A landscape with many valleys, sampled at points; each row gives a point and its height.
A ball rolls from a point to the lowest of its 2 nearest points, and stops where none of them is lower. Distance is the straight distance between rows; heights are no part of it.
Z_404: [-15 -13  13  -6 -11  24   0   5  23  13  21   9  11 -23 -22  -5  19  -2
  12  21  33  18  -9]  (h 17.6)
Z_311: [ -4   9  13   9  14 -11  27 -14   2  -9  -3  -4 -15  -2   7  -7 -14   1
  -1 -11  -7  -4  -1]  (h 12.8)
Z_142: [-10  -4   8  -9  -7  21   3  14  16   5  17  17  12 -11  -3   6   0   0
  11  21  18  30  -2]  (h 28.5)
Z_678: [ -4   1  -5   2   8  11 -12  16  -7   9 -12   3  -1  -4   3   7   5  -2
  -3  -2   6   5  -3]  (h 30.1)
Z_915: [ 19  11 -32  12 -17   1 -22  -5 -16   3 -14 -10   4  17  33   0   3  -3
  -5  10 -12 -12  11]  (h 16.0)
Z_532: [  2  -8  13 -20   2  -1  12  16   0 -10  13   5  10   1  -4  -4  -1  -1
  -8  -4  -6  10 -16]  (h 24.4)
Z_614: [  2  -9  -2 -11   0   6   0  13  -1  -7  16  -8  11   9  -4 -10  -3   1
   0  -5 -23  -3 -10]  (h 31.3)
Z_418: [ 10  10 -21   3 -13   5 -18   2 -15   2  -3  -9   1  11   5  -7  18   2
 -11  -4 -15 -17   0]  (h 40.8)
Z_192: [ -4  -5 -29   4 -10   8 -27   8   5  -1 -11  -3   3   3  15  13   1  -8
  12  14  17   3  17]  (h 38.0)
Z_754: [  5   4   4  -2  -4   0   3   0  -3   8 -14  -6 -13  -8 -14  10   4   1
   5 -14   4 -10  -1]  (h 33.9)
Z_219: [ -4  -6  30 -18   7  -5  13  -3   4  -2  -5  -9  -7 -21 -15  13 -13  -6
  -5 -13   6   4  -8]  (h 14.6)
Z_73: [ 10   4 -16  23 -12 -12   1 -19  -3   3   4  -6  -3  21   6 -22  -5   7
   5  -3 -31 -22   1]  (h 33.8)
Z_178: [ -2   4 -14  35   4 -15  15 -34  12   3 -10  -2 -24  12  21 -13  -9   9
   6  -3  -6 -21  16]  (h 60.2)
Z_647: [ -1   2   7  -4  -6  -1  -5   3  -3   6 -15  -1  -4 -17 -15  24  -4  -2
   9  -9  18  -2   1]  (h 37.9)
Z_325: [ -1   2  -5   9  13  -3   3   0  -1  -3  -1   1  -8   6  24   9 -31  -1
  13   0  -9   1  14]  (h 42.3)
Z_216: [-14 -11  28 -20  14   1   2   6   9   4  12   7  10 -17 -14   6   2 -10
   2   8  27  19 -15]  (h 25.6)
Z_527: [ -1  -2   8 -11  -2  -2  -4   4  -9  -4  -7   7   9  -8 -14   5  12  -4
  -8  -8  14   6 -14]  (h 74.8)
Z_608: [ 13 -14  11 -18  -2   0   5  13  -4 -10  15  -2   4   8 -17  -5  24  -8
 -16 -14  -6  -6 -14]  (h 16.1)
Z_559: [ -9   1   1   2  10   9 -26  -5   2   2 -19   5  21 -19  -4  13   9   5
  12  14  32  13   2]  (h 38.3)
Z_528: [  6   8 -14  24  -4 -16   5 -15  -4  -4   4  -2 -13  17  15 -15 -13   0
   6   0 -23 -14   3]  (h 36.0)
Z_477: [  0   4 -16   2  -6  10 -14  15 -12   6  -7  -4   3   4  -1  -1   9   2
  -9  -2  -8  -2  -1]  (h 36.1)
Z_710: [ -8  -2   9 -19   0   1   6  10   4  -9  19  12  22   1   4  -6   0   1
  -3   7   3  21 -16]  (h 26.6)
Z_715: [-11   4   8  -7  17   6   8  13   3   2   1   8   4  -7  19   9 -16   3
  12   1   1  13  -1]  (h 37.8)
Z_873: [  5   9 -22  10  -5   3 -18  -1 -12   2 -19  -4  -3  11  22   9   3  -4
  -3   6  -2  -5   9]  (h 19.4)
Z_238: [ -4   0  -2   4  14   0  -1   5  -3  -2  -1   9   4   2  19   7 -26  -2
  10   7   0  14  11]  (h 40.4)
Z_922: [  1 -13   5 -16  -3   8 -11  16  -5  -4  14   2  10   4 -18  -3  21  -8
  -5  -4   5   0  -9]  (h 9.3)
Z_85: [  2  -6   3 -13  -9  12   1  21   5  -8  22  11  21   3  -7  -5   9   5
   5   9   2  17 -15]  (h 23.3)
Z_869: [  6   7 -10  11 -12  -5   0 -13  -7  -4 -17  -6 -11  -2 -12  -3   8   6
 -16 -12  -6 -16   4]  (h 69.9)
Z_201: [  8 -14   7 -15 -11  17  -3  24   2  -7  17   7  24  -5 -21  -8  26  10
  -5  11   9  16 -15]  (h 17.5)
Z_781: [ -4  -7   7 -14   3  -2   5   8  -2  -7   6   1   5   2  -8  -6  -6   0
 -10 -10 -10  -1  -5]  (h 27.8)
Z_782: [ -1   9 -13   6   5   8 -18   3 -14   8 -23   0  -1   2  11  14   8  -4
   1  -2  10  -1   7]  (h 24.1)
Z_699: [ 15   5 -32  16 -20  -1  -6 -18   1   3  -4 -16 -16  20  15  -9  12   7
  -3  -2 -16 -30  14]  (h 48.1)
Z_945: [ -1   5   1  15   2  -7  22 -20   9  -6  -3  -5 -20   2   9  -8 -11   7
  -1  -9 -16 -13   3]  (h 16.2)
Z_111: [  8   7 -26  31 -21  -2   3 -33   8   3  -6 -13 -22  18  13 -14  11   8
   0   2 -13 -30  11]  (h 52.2)
Z_820: [ -6  -1  -9   2  -1  -8   2   5  -2  -6  -6  -4  -7   3  -1   0 -16  -2
   3  -4 -11  -7   6]  (h 34.0)
Z_571: [  0   9  -1  -1  18  -8 -11  -1 -11  -2   1  13  11   9   6   0   0   2
   1  -1  -3  10   3]  (h 24.0)
Z_830: [-11  -4  22 -22   0  15  11  10  21  10  23   9  15 -16  -9   3   2  -1
   9  21  21  27 -10]  (h 25.7)
Z_407: [ -2 -14  15 -17  -7  13   5  13  15   5  22  14  22  -8 -19  -6  23   5
  -4  16  21  23 -17]  (h 10.6)
Z_101: [-12 -11 -11   1  -3   9 -16  10  14   4  -7   4   0 -15   7  19 -13  -6
  14  14  26  11  19]  (h 33.3)
Z_505: [ -7  -4  14  -4  19   3 -16   0   0   4 -13   7  15 -18  -9  10   3   3
   4  -1  23  11  -5]  (h 32.8)
Z_33: [ 18   3 -10  13 -10  -9   5  -9 -11   2  16  -6   3  24   0 -24   6   6
  -2  -8 -33 -21 -15]  (h 30.7)
Z_478: [ -6  -8 -20   6  -3   1 -12   9   5  -4 -13  -6  -5   0  16  12 -11  -8
   8   6   4  -3  13]  (h 36.4)
Z_872: [-9  1  7 -6  9  6  2 15 -1  7  1 10  4 -5  6  8 -1  0  2  2  8 10 -6]  (h 35.0)
Z_275: [ -1  -7  27 -22   9  -2  12   6   2  -2  13  -7  -3  -8 -18   9  -5 -14
   0  -8   4   5  -9]  (h 17.1)
Z_952: [-11  -1   5  -3  15  -9   2   2  -1   3 -12   0  -5 -13  -4  12 -23  -3
   6   1  10   4  12]  (h 40.5)
Z_693: [  8  -1   2  -3 -11   2   7  13   1   2  -3  -6  -8  -1 -17   9   0   3
   0  -7  -8  -4   1]  (h 30.3)
Z_675: [ 13  18 -27  29   3 -12  -7 -29 -15  11 -13  -5  -9  20  33  -9   4   3
  -3   4 -11 -20  19]  (h 17.8)
Z_911: [  2   1  18   7   4  -9  32 -15  12   2  19 -12 -20  10  -7 -18  -1   2
  -4  -9 -25 -14  -7]  (h 24.2)
Z_261: [ 18   9 -29   7 -24  10 -18  -9 -15   4  -3 -17  -6  19  14 -13  13   2
  -8   1 -23 -25   6]  (h 44.3)
Z_932: [ -7 -11  -7  -8  -4   9 -13  13   3  -6  11   5  11  -2  -2   0  -9  -4
  -2   7  -5   4   4]  (h 37.4)
Z_926: [ 10   1  -6   6  -6  -4   1  -4  -9  -5   7  -7  -3  14 -11 -15  14   5
 -14 -14 -24 -18  -8]  (h 26.3)
Z_482: [ 16  -5   7  -4   0  -6   6   3  -8  -9  13  -9  -5  14 -19 -14  22  -5
 -16 -12 -15 -10 -15]  (h 21.1)
Z_989: [ -6  10 -15  10   7  10 -24   4  -2   6 -13  12  17  -5  18   8   4   5
   8  24  19  20  13]  (h 45.7)
Z_694: [  5   2  10  -5  -4  -6  21   4   7  -1   2  -7 -15   0 -18   0  -6   4
  -3 -10 -17  -8   2]  (h 27.9)
Z_966: [  2   5   2  14  -3  -2  24 -15   6  -4  13  -8 -18  10   9 -15  -7   6
   3 -12 -28 -17  -5]  (h 20.3)
Z_301: [ -3   2  31 -13  14  -7  19  -9   4   2  -6  -4  -7 -18  -3  18 -23   0
   4 -10   7   2   2]  (h 12.4)
Z_878: [  2 -11  21 -19   4  -4  -1   5   3  -3  -5   2  12 -11 -23   4   8  -3
 -13  -9  15   8 -18]  (h 76.1)
Z_978: [ -6   0  -1  11  12 -16   7  -8  -3  -5 -12  -2 -13  -8   1  -1 -23  -6
   0  -5   0  -5  16]  (h 37.2)
Z_87: [  2   6   8   1  18 -12   9  -6  -6   7   5   8 -10   9  11  -3 -16   3
   1  -9 -12  -1   8]  (h 17.2)
Z_221: [ 16  14 -31  14 -13  -3 -19 -24 -12   5 -19 -13  -9  20  33  -7   7  -4
  -6   8 -12 -21  17]  (h 12.3)
Z_169: [-12 -16  17 -14 -12  17   9  10  24   2  28   7  16 -17 -20 -13  24   2
   3  19  28  21 -13]  (h 14.3)
Z_968: [ -2  -8  12 -10 -12   8  -8  10   1   8 -10   1   1 -19 -21  19   2  -1
   2  -3  23   1  -7]  (h 41.0)
Z_676: [-12  -6  -2  -2  -7  18 -10   8  12   1   8  10   5 -14   0  11  -5  -6
  12  21  20  20   9]  (h 31.1)
Z_726: [ -4  -8  29 -32   8   5  14  16  11   2  24  -5   5  -4  -8   6  -2  -9
  -1   1   4  14 -12]  (h 20.0)
Z_896: [  2   5   4   3  -2 -15   7 -14  -6  -9 -10   2  -6  -3 -17  -3   3   2
 -15 -16  -4  -6  -3]  (h 71.8)
Z_89: [  4  -6  -1  -9   0   2 -16   9 -15  -5  15   4  14  10 -11  -7  18  -3
 -10  -2  -4   3  -7]  (h 16.3)
Z_190: [ -9 -13  30 -30   1  10   9  14  12   5  18   2  11 -14 -21   7   6  -6
   8  10  18  20 -11]  (h 23.0)
Z_39: [  5   6 -13  25  -3  -9   4 -24   7   3 -19  -7 -26   5  10   2  -2   5
   1  -4  -1 -19  19]  (h 64.4)
Z_702: [  4  12  -5  16  20 -10   0  -8  -6   6 -13   1  -6  10  12   0  -9   5
   4  -9  -9  -3  13]  (h 21.8)
Z_953: [  4  -3  -6 -11 -21  15  -8  18  -7   0  -5   3   8 -12 -15   6  18   4
  -8   0  18   0  -5]  (h 47.4)
Z_682: [ -4  -6 -14  -3  -1   2 -17   9  -7  -4  12  -2  13   9   4  -8 -10  -4
  -1   4 -18   1  -7]  (h 34.4)
Z_497: [  7  16 -16  23   5  -8  -9 -13 -12   5 -16  -4  -9  15  19  -7   0   4
  -3  -2 -16 -15  15]  (h 22.8)
Z_90: [  1   4   3   0  15  -7  -6  -1  -8  -1  11  14   6   8  12  -3 -13   0
   0  -7 -12   4  -1]  (h 21.0)
Z_719: [ -9 -10   2 -15 -17  14  -7  14   3   3  -3   8   4 -13 -11  10   4  -2
   0   3  22   5  -2]  (h 43.7)
Z_471: [ -7  -4  26 -11  23  -3  -2   1   1   3  -6   2  10 -19 -10  12  -4  -4
   4  -2  21  13 -10]  (h 29.1)
Z_104: [ -2   7  -8  10  14   6 -14   7  -7  -1  -4  16  15   1  23   3 -11   3
  12  15   8  20   9]  (h 43.2)
Z_485: [  2   0 -12   9   0  -8   4  -4  -6  -6   3  -5  -4  11   7 -10 -18  -1
   4  -1 -24  -7   3]  (h 36.2)
Z_413: [  2   4  16  -6   3 -16  34  -6   7  -3   9 -10 -17   6 -15 -10  -2   3
  -5  -9 -20 -10  -4]  (h 26.1)
Z_758: [  1   3 -18  35 -11  -6  17 -34  14   0   1  -7 -24   9  14 -15   1   8
   3   2 -11 -24   9]  (h 56.4)
Z_348: [-11 -11 -11  -2  -4   1  -6  15  14  -4  -8  -1   0  -5  13  13 -21  -7
  16  11  11   8  18]  (h 34.8)
Z_454: [ -7  11  -9   6  -4  14 -25   1  -1  11 -17  14  18 -12   4   5  15   5
   2  20  28  20   3]  (h 43.1)
Z_798: [  8  12  -8  25 -11  -8   0 -27   3   0 -22 -11 -20  -3  -5  -2   7   5
  -7  -6  -3 -19  12]  (h 67.2)
Z_100: [  3   4   0  -4  -4  -7  -3  -5 -13 -10  -8   3   3   0 -12   4   5  -2
  -9  -8   5   2  -4]  (h 73.2)
Z_257: [ -2   6  26  -6  22 -20  33 -11  -2  -9   3  -2  -8  -4   3  -1 -10   0
  -3 -14  -5   1  -5]  (h 10.5)
Z_65: [ -2   5  20  -8  18 -23  22  -1  -3  -5  -1  -1   0   0  -2  -3   2  -1
  -2 -12  -3   5 -14]  (h 10.8)

Where does a ball stop that starts at each point below?
Z_413: Z_257
Z_73: Z_922
Z_192: Z_190
Z_348: Z_190
Z_989: Z_190
Z_719: Z_257
